A landscape with many valleys, sampled at points; each row gives a point and its height.
From any point a ball takes the steepest step (drop divided by distance) to one of its 2 nearest points. It stops when none of these is lower. Distance is the straight distance between rows; heights are no part of it.
mik height 3.48: [112,110,106,104,89,114,116,99,80,128,59,84,126,70,110,84,122,80,117,101,84,102,91,105,111,106,125,110,72,108,138,116,82,96,97,108,116]
bugo height 1.91: [113,108,115,97,93,115,94,103,56,107,92,115,88,94,82,95,115,89,102,112,76,99,104,75,97,72,106,94,87,108,151,116,117,106,99,138,107]
Pog height 5.01: [97,97,98,118,109,115,91,111,86,96,125,126,91,109,77,120,101,122,88,114,109,95,113,82,100,81,74,90,107,109,95,100,140,106,108,121,91]
gusan height 3.72: [99,103,112,124,121,97,96,89,112,88,120,103,120,86,97,113,82,136,88,76,96,103,110,93,83,65,92,72,74,96,75,64,111,82,103,106,81]
kuv height 4.76: [110,84,80,117,142,81,82,87,116,127,103,113,143,109,97,91,90,103,91,96,121,90,74,108,121,123,117,106,107,96,73,80,107,82,106,65,83]
Gabap height 5.63: [90,106,107,73,65,93,138,111,119,76,86,75,66,108,104,128,86,110,105,106,103,104,122,97,86,108,83,101,111,107,115,128,100,86,102,98,101]
Fimu height 3.43: [113,86,100,92,111,87,117,88,110,82,86,73,63,93,107,117,87,99,110,93,114,103,99,90,95,100,93,117,117,111,114,122,129,79,90,100,100]
Pezo height 5.87: [87,124,106,96,68,127,145,139,101,96,106,103,103,92,85,134,107,116,105,120,105,108,133,106,97,109,84,97,100,97,119,109,108,88,122,111,93]
derad height 6.59: [98,123,91,90,42,125,121,118,99,118,78,99,129,77,100,103,109,99,115,109,81,98,112,120,98,104,101,87,67,103,128,96,64,103,105,106,121]
fod height 5.19: [104,105,109,102,132,99,74,79,101,117,98,106,121,113,95,88,94,96,82,98,83,121,85,109,117,106,115,108,95,92,99,81,79,106,93,83,90]
Duso height 5.10: [106,90,98,110,144,85,94,102,116,121,98,92,125,90,106,106,91,92,108,88,124,106,66,111,109,124,128,117,116,94,91,70,93,79,105,64,88]
guz height 3.81: [90,80,96,112,114,84,68,60,112,91,121,109,86,142,98,85,79,123,66,99,101,90,105,92,110,95,89,80,100,92,75,89,102,121,80,108,89]
Virak height 5.20: [96,79,85,110,107,103,88,110,83,112,117,136,83,121,83,111,114,99,96,121,119,85,111,80,104,87,73,101,120,108,97,120,146,115,103,118,98]
Vimoz height 6.38: [97,111,91,97,70,114,109,105,102,108,102,116,104,113,83,108,79,113,88,111,80,112,124,96,106,98,83,83,77,102,120,103,99,103,110,110,92]
vizud height 3.71: [110,91,107,95,110,105,71,75,62,99,99,109,77,125,95,70,114,78,86,106,83,91,91,87,97,89,106,115,110,105,129,109,109,126,76,123,107]
Ligom height 3.44: [94,92,77,90,78,103,118,121,113,115,87,102,87,99,100,111,107,89,114,107,113,103,111,103,108,115,91,111,113,111,106,125,114,93,111,98,104]
Tavu height 5.62: [113,94,94,113,124,103,106,127,94,124,76,73,108,62,112,94,126,72,134,101,136,93,80,100,105,117,138,120,115,90,112,97,110,76,111,99,107]
Voso height 2.79: [104,104,79,126,106,112,117,111,113,108,107,103,143,69,94,109,92,122,109,86,118,91,103,100,96,97,96,91,81,104,95,77,127,70,117,94,92]
biv height 2.87: [119,106,114,110,94,109,100,100,61,116,68,87,107,72,97,85,128,78,110,98,82,96,95,89,98,78,119,101,78,111,143,121,103,95,94,124,118]
Suro height 3.31: [108,95,120,91,107,84,93,80,88,67,102,76,77,102,120,81,102,82,97,75,75,103,87,94,85,96,111,111,97,104,110,107,87,106,77,101,112]
Regun height 5.50: [83,108,98,67,57,94,134,118,122,105,76,90,67,122,106,115,82,108,98,118,103,113,123,111,99,115,89,106,110,97,117,132,82,92,112,88,95]
dobid height 5.33: [75,105,99,87,79,84,121,101,130,111,87,91,81,133,92,125,68,119,90,122,96,122,112,110,112,113,77,104,108,97,102,115,90,87,105,87,87]
Dema height 1.68: [117,90,76,120,106,104,85,81,85,114,95,119,143,86,97,62,108,97,93,91,95,91,99,95,108,92,112,94,75,109,102,96,103,103,94,97,107]
der height 3.03: [87,105,114,100,110,85,99,119,116,79,116,84,108,88,109,117,90,105,118,71,116,100,91,105,84,97,94,79,100,90,58,61,87,99,103,82,92]
Logir height 3.46: [101,78,103,102,130,90,56,56,90,83,124,112,79,136,105,80,93,99,77,92,105,81,82,96,98,94,95,98,119,98,72,92,108,126,76,105,102]
koneb height 4.53: [90,119,102,100,77,97,117,84,129,84,110,91,109,100,98,117,67,131,89,86,78,109,119,109,90,92,79,74,71,100,99,80,89,92,97,100,91]
buz height 5.97: [90,130,148,82,102,92,88,107,77,61,117,84,75,93,103,94,93,114,103,92,81,95,104,88,55,52,96,85,111,94,84,81,89,117,89,103,105]
Rur height 2.02: [84,68,77,99,95,76,95,95,132,86,114,103,99,113,115,88,95,94,98,80,122,84,90,121,109,132,99,98,104,92,53,93,70,105,102,74,109]
lizeg height 1.99: [103,93,84,106,115,104,89,109,89,135,87,107,124,92,103,73,127,68,109,108,107,99,78,111,119,124,130,119,108,97,103,105,89,103,102,92,112]
fute height 5.85: [128,91,100,104,119,94,108,96,90,100,67,64,91,68,125,87,126,65,122,93,124,90,80,101,104,116,140,129,111,97,115,119,109,87,95,107,117]
rad height 4.34: [77,98,94,108,82,86,96,86,134,98,110,103,100,124,87,116,69,137,75,101,89,108,118,104,106,98,72,70,78,97,79,82,87,104,101,96,90]
vatod height 4.16: [89,89,112,109,108,87,90,94,109,78,120,95,83,112,90,120,78,130,91,92,103,95,98,86,89,84,75,77,105,103,69,89,116,102,92,105,89]
nedo height 6.17: [83,126,133,105,91,104,113,110,98,60,133,103,92,107,80,124,79,145,82,106,92,104,128,91,75,74,73,71,94,96,78,81,102,105,105,120,84]
vozo height 3.99: [106,98,80,91,78,106,119,112,100,128,62,83,104,82,120,83,118,72,116,106,107,101,93,119,116,130,128,121,91,101,127,124,74,97,104,94,121]
tumas height 5.41: [111,101,95,108,125,99,113,116,108,130,80,81,120,76,111,102,101,89,121,97,120,105,76,106,113,114,129,118,104,89,114,84,98,72,108,80,96]
kuvu height 3.95: [93,89,109,126,119,92,80,72,117,92,120,106,96,108,89,118,73,145,79,92,98,99,110,87,97,75,80,69,82,100,76,77,121,93,95,111,81]
ros height 3.90: [125,93,87,100,133,97,95,67,89,121,82,105,104,108,110,81,102,76,99,109,107,104,82,98,114,115,122,136,115,105,120,123,119,95,90,94,95]
vabar height 3.28: [103,119,97,115,97,122,112,116,93,126,85,96,152,61,94,97,106,98,120,96,91,110,97,108,101,93,122,91,70,96,121,73,87,83,107,101,105]
Gude height 2.98: [89,84,86,86,89,93,92,114,95,99,95,103,75,117,99,92,110,81,103,112,117,101,105,105,107,107,91,114,121,102,89,124,104,114,104,100,108]
gov height 4.36: [121,82,76,101,139,83,92,69,105,122,91,115,123,109,105,80,96,87,92,111,115,93,74,105,120,127,119,131,122,101,94,111,119,83,97,76,87]
Sig height 6.81: [92,102,95,88,77,93,104,107,119,84,91,81,107,91,116,80,104,83,106,84,94,97,96,118,99,117,104,100,96,98,88,92,60,107,93,81,119]
pitud height 6.48: [91,107,72,92,49,120,115,109,114,122,99,120,123,101,94,107,90,108,98,112,84,105,123,116,110,106,85,86,71,104,111,99,80,99,110,97,110]
Pilaf height 4.35: [125,103,104,99,128,109,99,75,94,132,72,98,97,106,110,103,99,92,100,113,97,116,85,85,118,97,117,126,109,98,135,118,115,94,102,103,89]
Sedel height 3.00: [102,96,87,104,80,114,114,121,81,118,94,111,105,86,89,107,121,86,113,116,106,97,116,85,106,94,100,102,99,110,126,126,126,98,117,115,106]
bemif height 6.13: [98,130,115,108,105,125,103,120,83,103,112,113,117,83,80,112,102,114,99,109,86,122,114,98,91,72,97,85,87,98,109,76,103,101,120,116,85]
demaf height 5.86: [98,119,143,93,123,96,75,114,82,74,120,81,79,86,112,105,102,101,117,88,100,86,80,95,74,66,92,93,120,96,66,73,97,111,97,99,102]
selo height 3.70: [109,115,102,108,107,107,100,103,105,111,91,92,130,74,102,96,94,98,107,82,87,116,96,104,101,89,109,97,79,98,112,78,92,87,105,96,98]
mupot height 2.59: [80,80,93,102,96,75,99,115,131,82,115,89,102,103,106,108,88,109,106,82,121,93,92,112,102,114,89,83,102,91,50,78,82,102,101,79,101]
Rofud height 2.32: [111,94,75,120,110,104,92,89,109,116,105,122,146,93,91,89,88,122,89,93,103,91,109,97,112,95,94,83,73,107,89,86,116,90,107,90,89]
vemub height 2.75: [105,111,77,116,93,125,121,116,101,133,98,111,150,70,90,105,99,112,112,100,101,99,105,102,109,103,102,94,77,108,118,90,122,72,117,98,95]
fav height 4.74: [116,127,123,99,127,117,108,100,93,126,76,90,83,92,102,120,98,103,111,113,104,124,90,90,102,83,112,113,107,91,131,103,108,90,113,105,88]
Riz height 3.45: [100,102,120,111,120,87,92,89,121,87,115,93,124,76,112,110,90,117,103,65,97,105,90,101,79,76,103,80,80,91,71,56,97,81,102,89,82]
mifo height 3.84: [110,108,120,104,118,97,98,93,104,90,92,86,123,65,120,96,100,94,111,63,81,109,90,106,79,77,111,98,73,97,98,69,88,84,100,95,93]
Kugo height 5.23: [103,75,100,108,149,79,62,74,111,93,128,117,106,121,105,88,110,94,86,93,111,87,67,120,107,132,118,112,131,85,56,91,85,113,89,82,99]
soli height 6.70: [90,111,86,96,56,109,110,115,111,98,86,93,128,86,108,81,109,91,108,89,90,90,108,124,98,106,96,88,71,99,99,85,56,109,99,92,120]
vezu height 4.37: [111,82,73,82,77,94,118,90,123,105,70,84,90,99,130,81,105,76,102,91,99,96,101,120,111,134,118,130,94,110,119,133,81,86,97,82,118]
Kuf height 4.85: [86,105,97,115,86,119,102,134,82,80,132,128,88,108,79,114,117,116,93,117,114,88,124,88,98,87,72,81,103,101,82,106,122,117,117,121,101]
Zome height 4.38: [87,92,101,109,93,90,120,100,120,73,111,88,86,103,94,124,85,124,101,86,107,99,108,97,94,102,76,90,98,106,86,105,123,87,100,106,92]
Robil height 5.40: [104,94,94,99,108,107,91,106,76,106,102,114,61,113,91,115,116,92,105,123,120,89,105,80,99,88,87,116,136,108,120,129,145,113,104,118,104]
Gan height 6.28: [99,120,104,107,83,121,103,100,86,96,119,129,112,103,75,110,89,128,80,107,71,111,128,87,94,77,85,73,69,104,119,86,103,110,109,126,92]
Zol height 0.82: [105,91,69,113,96,106,88,103,89,133,94,117,152,83,100,60,122,84,101,98,99,84,88,107,121,115,118,102,77,106,101,94,88,104,104,88,113]
dakup height 2.05: [108,84,89,102,103,88,89,85,106,74,103,99,107,104,118,58,123,70,92,80,86,90,78,113,103,125,126,118,92,101,90,112,71,108,80,90,126]
Taku height 2.38: [114,87,81,92,74,108,114,104,85,132,87,124,79,107,93,110,125,78,105,132,97,91,116,73,103,102,98,113,105,115,144,152,135,100,109,121,102]
kade height 1.02: [94,75,77,93,103,82,85,84,125,82,114,111,97,118,118,68,109,82,85,85,99,89,89,126,108,139,119,112,103,99,74,116,69,106,91,83,112]
sulen height 3.87: [105,85,85,91,102,92,121,110,113,98,73,70,73,86,115,113,105,85,125,99,133,100,99,100,102,122,108,124,122,105,106,122,117,82,102,93,104]
Vasi height 5.09: [95,113,110,90,102,101,112,105,107,112,86,85,84,116,98,121,81,107,104,115,101,127,101,102,108,102,101,107,114,92,115,104,95,96,103,93,85]
Dofi height 5.73: [89,109,135,86,124,90,71,107,84,83,124,87,75,106,106,105,92,103,103,107,104,89,77,101,83,84,91,92,138,91,50,80,77,123,90,82,100]
vogeg height 0.47: [114,105,98,91,99,112,90,87,67,139,85,128,99,118,85,98,108,88,96,128,80,111,104,79,115,88,103,108,99,101,152,122,108,114,101,116,96]
gul height 4.11: [77,88,98,105,99,79,81,80,126,101,107,102,93,135,93,103,74,123,76,104,98,106,104,106,112,109,81,81,103,93,61,90,82,115,93,91,91]
bude height 6.00: [93,135,108,110,82,136,128,135,92,105,119,112,127,79,76,128,102,117,104,117,91,115,125,107,97,100,91,88,89,98,107,82,100,97,128,112,92]
Kor height 4.70: [80,106,99,94,62,107,121,131,97,61,122,108,76,107,89,109,109,114,103,106,111,87,130,93,85,100,69,80,110,100,81,117,114,113,112,118,105]
Remut height 5.74: [95,119,113,88,70,110,145,113,108,68,100,83,84,91,97,135,92,115,113,102,95,107,128,98,84,103,81,95,101,101,122,118,111,82,106,112,93]
nunaf height 2.80: [105,94,121,96,110,86,85,85,91,61,106,86,83,102,123,68,125,72,96,79,83,94,78,102,90,110,122,118,103,105,86,105,72,122,71,100,121]
rak height 4.57: [88,98,82,94,58,104,121,113,116,73,110,99,97,101,99,103,96,115,104,89,101,90,127,105,94,102,71,83,84,107,91,105,101,103,104,105,107]
fite height 2.40: [93,100,115,76,95,91,83,103,81,79,103,90,57,120,102,87,106,89,95,108,99,95,101,96,90,94,92,107,131,98,93,117,99,125,85,102,112]
Minu height 6.07: [89,134,139,86,87,108,110,116,84,64,119,96,85,92,88,109,93,120,101,97,85,104,117,89,67,66,88,81,100,98,99,83,98,107,101,109,95]
ral height 3.15: [110,91,105,90,98,94,92,81,84,92,87,91,84,106,108,80,109,78,100,90,89,103,93,89,102,98,112,116,102,106,125,118,103,108,82,107,108]
nos height 2.97: [106,99,118,87,103,93,111,109,88,73,96,75,63,96,103,110,101,95,112,95,110,99,105,89,85,86,88,105,125,102,103,113,117,101,90,110,104]
gup height 4.86: [109,93,104,107,150,95,61,74,98,112,111,118,121,119,106,82,107,88,83,101,99,110,70,115,114,116,122,122,118,90,86,86,90,107,87,87,94]
nur height 5.51: [94,89,118,102,138,80,62,89,102,93,123,99,90,114,107,106,97,96,91,94,114,92,69,110,101,110,108,100,132,86,45,71,80,115,93,82,98]
Tet height 1.62: [108,95,92,80,66,113,104,100,86,141,84,137,80,125,90,107,112,78,95,141,82,106,114,76,112,100,102,104,96,104,149,140,101,111,107,115,94]
Mufik height 3.02: [93,81,109,87,117,90,66,76,86,86,116,107,64,135,100,85,96,88,86,110,101,92,83,105,103,100,93,116,138,95,76,104,102,126,77,106,99]

Call two points neighbours if one is among the 2 nearest of the other. Go from one point of each pair to the other, from neighbour to neighbour, staying as low as possible. Name the highest point that can't be avoided.
kade / ral | Suro
Zol / kade | mifo
gup / kade | fod
Zol / vemub | Voso
vogeg / fite | Ligom

Two balls start at each pair of points below. Name the first point that both come to, or write -.
Gan / Kuf | -
Minu / Gabap | -
Tavu / fute | -
nedo / rak | vatod
